Each row is a point on a tangle of strands that fork and nearly touch. The rows are in no order.
Points whose rows are less than 95.8 apart are linked; no others are.
z960: [ -5  -1   3 -27  -6   5   0   7  44  -8  17 -14   6 -32  19 -21  19   8
 -28  31]
z908: [ -2 -34  -2 -34   5 -14 -13 -29  -6 -23  25  28  -1 -11  -9 -14   1 -27
   9 -40]
z137: [-10  10   5  27  24   0  37   8  14  44  -4  -9   3  23 -16 -16  41  -3
 -28 -20]
z228: [  9 -13  23  51  51 -21 -11 -53   6 -31  14  31   3  -2  41  -7  23 -74
  27  -5]
z970: [-12 -21   1 -25   2 -62  23 -69 -18  15  -9  14  34 -24  26 -53 -13 -41
  29  41]
z166: [ -4   4  26  27  51  18  42 -22  -1  38   7  10   1 -12  -1 -18  43  17
   9 -11]
z204: [ 11 -29  20   4  20 -49  22 -41 -12 -20  10  14  16  25  58 -20 -62 -58
  45  21]
z951: [ 21   0 -32 -20   1 -19 -11  25 -26  34 -30 -33  30 -18  22  21 -20  36
  -7  27]
z118: [ 25  11  -5  10  -2  31  23 -12 -42  -5   9   9  41  -4 -29   5  19  14
   0 -30]
z990: [ 34  12 -19  16  19  10  -2 -13  -5   5  25  11   9 -18  12 -18   6 -19
  25  40]
z698: [ 36 -12   6 -15  -5 -38  15 -48 -12  -1 -15  49  43 -26  24  -4 -18 -67
  -3  -2]
z247: [  7  11 -19  36  56  -3   3 -23 -14 -25  -8  57  10 -20  25 -23  19  -1
  22 -18]
z153: [  2  15 -19 -14  -6  32  18  -6   6 -12  20  -5 -38 -19  -3  -3  -8  -3
  27 -28]
z15: [ 44  -3  15  -5 -27 -16  37  -4 -22 -11  39  23  23  23  -3  -9 -11 -31
  28  -5]
z998: [ -8  19 -21 -12 -64 -15 -13  66   7   7 -22  -2 -30  17   8   9 -55  18
 -47  12]
z309: [ 11  12 -13   1 -39  10   3  10 -27  -9  27 -43   2   1 -31 -21   4 -31
 -16   4]
z671: [  8  11   7   6   9  -1  41 -49  20 -21  21  32   3   4 -10   4  43 -37
  24  -1]
z131: [-29  19  27 -35   8  17 -28  28   5 -34   8  21 -44   7 -71 -13  15  44
 -58   4]
z906: [ -3   9  14  -8  -4  56 -33  54  -7   0   1 -43 -21   3  -6  54 -27  -1
 -75 -16]
z534: [ -4 -11   0  32  -9  21   0 -25   4 -22   2 -10  32 -11  20 -24  32 -19
  26  38]
z878: [-50  -3 -21 -22 -38  25  24 -15  -5  16   5 -29 -13   2  -4 -11 -10   7
  26  -7]
z987: [-36  41 -30 -14  -7  31  -2  20  40   4 -35 -28 -25  18 -13 -29   2  21
 -49  -1]
z384: [ 18  -1  -8   9 -52   1   2  18   9  -3 -39 -45  -4 -15  62  26 -25  -9
  -6  -2]
z162: [ 20 -27  17   3   6  -6  40 -33 -43  -2  18  22  46 -19 -36 -22  19  13
  16   2]
z712: [-19   9  -7  -1 -10 -27 -23  17  19  48 -21   8 -28  23   6  25  -9  -4
   8  -2]
z156: [ 28  -8  12   0 -17 -31   9 -63 -20 -43  -6  53  31 -49   4 -21  -2 -41
  26  26]
z646: [-42   9  40 -16  -7  36 -15  37 -11 -10  -2 -51 -21  11 -25  37 -57  43
 -50 -11]
z104: [ 39  30 -17  -3   4 -21   2  27 -11  40 -19 -17  43  14 -21   1   8  13
 -23  30]
z299: [ 26  -8  34  40  36 -22  23 -37   5 -27   7   5  47  29  52 -10  13 -37
  11   7]
z20: [ -4  17 -17  12 -48  -8  16  69  21   8 -24 -31 -20  18  48  45 -51   1
 -17  18]
z513: [ 29  -5   4 -10  44  -8 -26 -12 -28 -34  21  40  10  -4 -42  11  42  21
  23 -27]
z277: [ -1 -22 -37 -28  -6 -35 -16  -8 -19  28 -16 -29  33 -22  45   4 -18 -17
   8  26]
z548: [ -4  26   3  24  -3 -29   3  -1 -19  28 -19  59  22 -13  15 -21  13  -2
 -15  -3]
z865: [-29  23  -4  -8 -47 -17 -53  41  -4 -28 -28 -20 -36  43  -5  17 -33   6
 -20 -13]
z99: [ 16   6 -11   6   0  -2  39 -37  -4 -16  42  26   0  36  21 -20  12 -18
  67  -8]
z396: [ 18  -2  23   2  30  18 -43  37  19 -20  16 -10 -33  21 -33  28  16  20
  -9  18]
z567: [ 25  12   0  21   9 -11  31 -16  -2 -16   5  39  -9  26 -67   2  53 -24
  11 -31]
z516: [  4  19  -4  15  24   8   7   3  24  18 -35   3   7  40 -33   8   1  -7
 -36 -41]
z401: [ -6   6  10  11 -16  -7   5  19  17  42 -18 -55 -32  14   1  27   7 -11
   0 -17]
z404: [  0   1 -17  19  38   8  52 -29 -23  17  -4  27  19 -35  27 -19  10   9
  28 -20]
z432: [ 21  -7  13  13 -21 -21 -12 -65  -3 -27 -22  21  11 -41  29  -3   4  -1
  46   8]
z145: [  6 -31  28  20  37 -37  49 -61 -12 -15   5  16  30 -48   1 -27  23  -2
   2  13]
z185: [-23  36  -7  -7 -12 -43 -24   0 -21 -13   6  -5  -5   4  39 -14  -1   5
  -7 -11]
z329: [ 10 -21  22  23   1 -44   3 -22  26  37 -11   3  14 -17   2  -2  14   8
  -2  49]
z602: [-29 -18  -8 -15   5 -38 -11 -36 -17  -6   2  11  41   5  51 -10  -8 -31
  11  41]
z561: [  5  22  10 -11   8   5  -3  -9 -25  -9  18  37   9   5 -31  23  20  42
   9   6]
z958: [-18 -14 -13  16  -5  24 -13  64 -25   9 -18 -71 -27   4  20  26 -36  50
   9 -25]
z729: [ -3 -34  19   3 -33  -8 -18   0   5   1  16  31   9 -16   3  -3  -5  11
   1 -13]
z651: [ 10 -44   8  43  42 -12  14 -34 -32 -10  29  60   2   0  -2  -3   4 -59
  22 -11]
z189: [-48 -15 -21  22 -15  45   2   3  -4  -8 -10 -19  12  17   2 -15  15  15
   5 -15]
z701: [-28  20  -4 -26   5  22  -4   8   4  38  13   8 -43  -8 -64  -2  27  -4
 -35 -17]
z557: [ 30  -5 -30  11   8 -23  22 -18  -8  35  -2  42  36   3  23  -3 -14 -27
 -17 -13]
z17: [ -7 -52  22   2  47 -12  14 -29 -21  -8  20  43  -2  -7 -36  -3  23 -33
  24 -57]
z410: [-25   5  21 -43  23 -16 -36  33   8  23 -21 -63 -10 -15  26  27   6  50
 -30  14]
z367: [ 33 -22  43  18  30 -37  22 -15   5   7  -3  17  27 -51  30  -5   3  -2
  11  11]
z905: [-18 -11  13 -18  21  29  20   3  27 -16  19  12  17  25 -44   4  47  15
 -20 -39]
z194: [-23  10  13   0  20  26  -5  41  16  34  12  32 -15  -4 -36  -2  -2  29
 -17  -6]
z566: [ 44 -20  12  50   6   8  22 -19  11 -11 -15 -22  41   8  23  -9  10   4
  25   9]
z894: [ 36  -3  -8   7   5  12 -17   5  15 -37   4  18 -16  31 -68 -25  37 -25
 -16  -7]
z475: [-15  20  -9  -8   5  57   7  48  24   5  -8   2 -15  24 -43  -1 -17  22
 -48   3]
z769: [ 19 -12  13  -5  -6   2   1 -47  20 -26  20   7   1 -23  63  13  -6 -24
  47   9]
z681: [-48   6 -28  -1  13  19   6  22  61  10 -22   0 -40  14   1 -23  15   9
  -7  12]
z702: [  5  19  -9 -36  10   3  -4   2  28 -11 -17 -32   1   0 -15 -33   1  26
 -33   5]
z392: [-32  28  11  -7   7  52  -2  25  25  -1 -35 -20 -45   6 -44  25 -63  49
 -49   8]
z165: [ 20   9  -6 -24 -53  13   3  -1 -20 -32 -11 -35  12 -20  24  24 -17  14
   1  -1]
z106: [ -7  -4  35   6 -11  21 -14  57 -10   4  12 -31  -8   7   3  17 -41  50
 -14 -21]
z874: [-69 -10   9 -38  -1 -19 -24  35  -1  27  -5 -39  -9  31  18  39 -15  39
  -7   3]
z707: [  3   9  -5  -4 -27  -9  -7  35  16   4  -6 -34 -26 -43  42  -3   4  -5
 -35   3]
z768: [ 36  14  -9 -14   8   3  -5 -17   2  16  14 -22 -11 -13  20   3   7  22
  61  34]
z660: [-43  45 -25 -50   6 -19 -20   9 -17   7  -5 -26 -24  26  14   8  -7  24
  -3  -1]
z586: [-18 -44   0  17  26  58  -7 -27  -4  -1  13 -14  12  -4 -10  -8  17 -13
  23 -38]
z833: [ 30   2 -16  -1  42  13 -37  31   5 -19   9   8 -26 -10 -55 -26  23   3
  -7  14]
z18: [-19  20 -16   7 -77   2  -5  44  -7  -4  -6 -53 -25   6   1  -4 -18  35
  21  33]
z810: [ 16  -6   4 -14  -7  27 -21  -1  20 -27  30  21 -18   2 -30  23  16  30
  15  35]
z767: [-29   5 -10 -14 -36   5  25  34  -2   5  31 -49 -10  13  -9 -25 -14   9
  -1  29]
z895: [ -7 -10 -21  -9  29  -8   6   1  50   8   3  16  -3  22   6 -27   4 -11
  14  -2]
z354: [ -8   8 -25   9 -30  20 -19  33  15  19 -37 -71 -32  28  -3  42 -39  11
  -5 -24]
z719: [ -1  -3 -21  -5  27  21   1   6  17 -13  -2  31  -1  39   0  -8   7  11
 -20 -43]
z538: [-13  -4   8  29 -56 -26 -33  18  -5   3  -9 -36  -9  24  -9  -2  14  16
  10  25]
z40: [  7   7   3 -21 -25  34 -20  56  -9   9  -6   0  29  10  -9  53 -22   4
 -64   5]
z773: [ -1  20  -3 -39 -17  48 -39  15   5  -2  -2  10 -58  -3 -78  49 -21  -5
 -62 -13]
z268: [-27 -28 -23  14  26 -10 -14 -19  -5  15   1  11  18   3  56   1 -28 -34
  62  14]
z854: [  9 -23  -1  37  15 -37 -11 -25 -11  -5  -3  47  14  34  45 -25 -28 -50
  61  26]
z965: [  6  41   8 -50  -1  24   3  15  -1   4  -3  27 -39  -6 -90  22   7  27
 -65  -8]
z949: [  6   9   6 -13 -13 -29 -12 -23   3 -12  -1   8 -23 -33  20  -3 -14  41
  60   3]
z160: [-23 -18  -3   4 -11 -15 -42 -12  -2  27 -23  32  16   5  -7  24  -7   7
  17 -10]
z748: [ -5 -18  15 -13  22  23  59 -26  15 -20  39  11  -4 -17 -26   0  52 -28
 -14 -26]
z399: [ 22 -13  -7  35   8   7 -21   5 -13  10 -25 -28  26 -25  17  15  -2  27
  17   3]
z7: [ 51  -4  -6   2 -52  -8   4  13 -10  14  25  -7  25  -5  -7   6 -16 -33
   3  17]
z628: [ -6   8   7  26 -17 -17 -14   4 -13  -8   1 -11 -18 -33  60 -36  -2 -24
  -8 -16]

Follow the links from the first point to the second, and from the first to the third. Name the last point that the two ways share.
z970, z156, z660 | z566
z990, z354, z204 | z566
z277, z247, z567 | z719
z513, z166, z475 | z719
z561, z534, z40 | z646
z20, z40, z17 | z646
z707, z833, z698 | z987
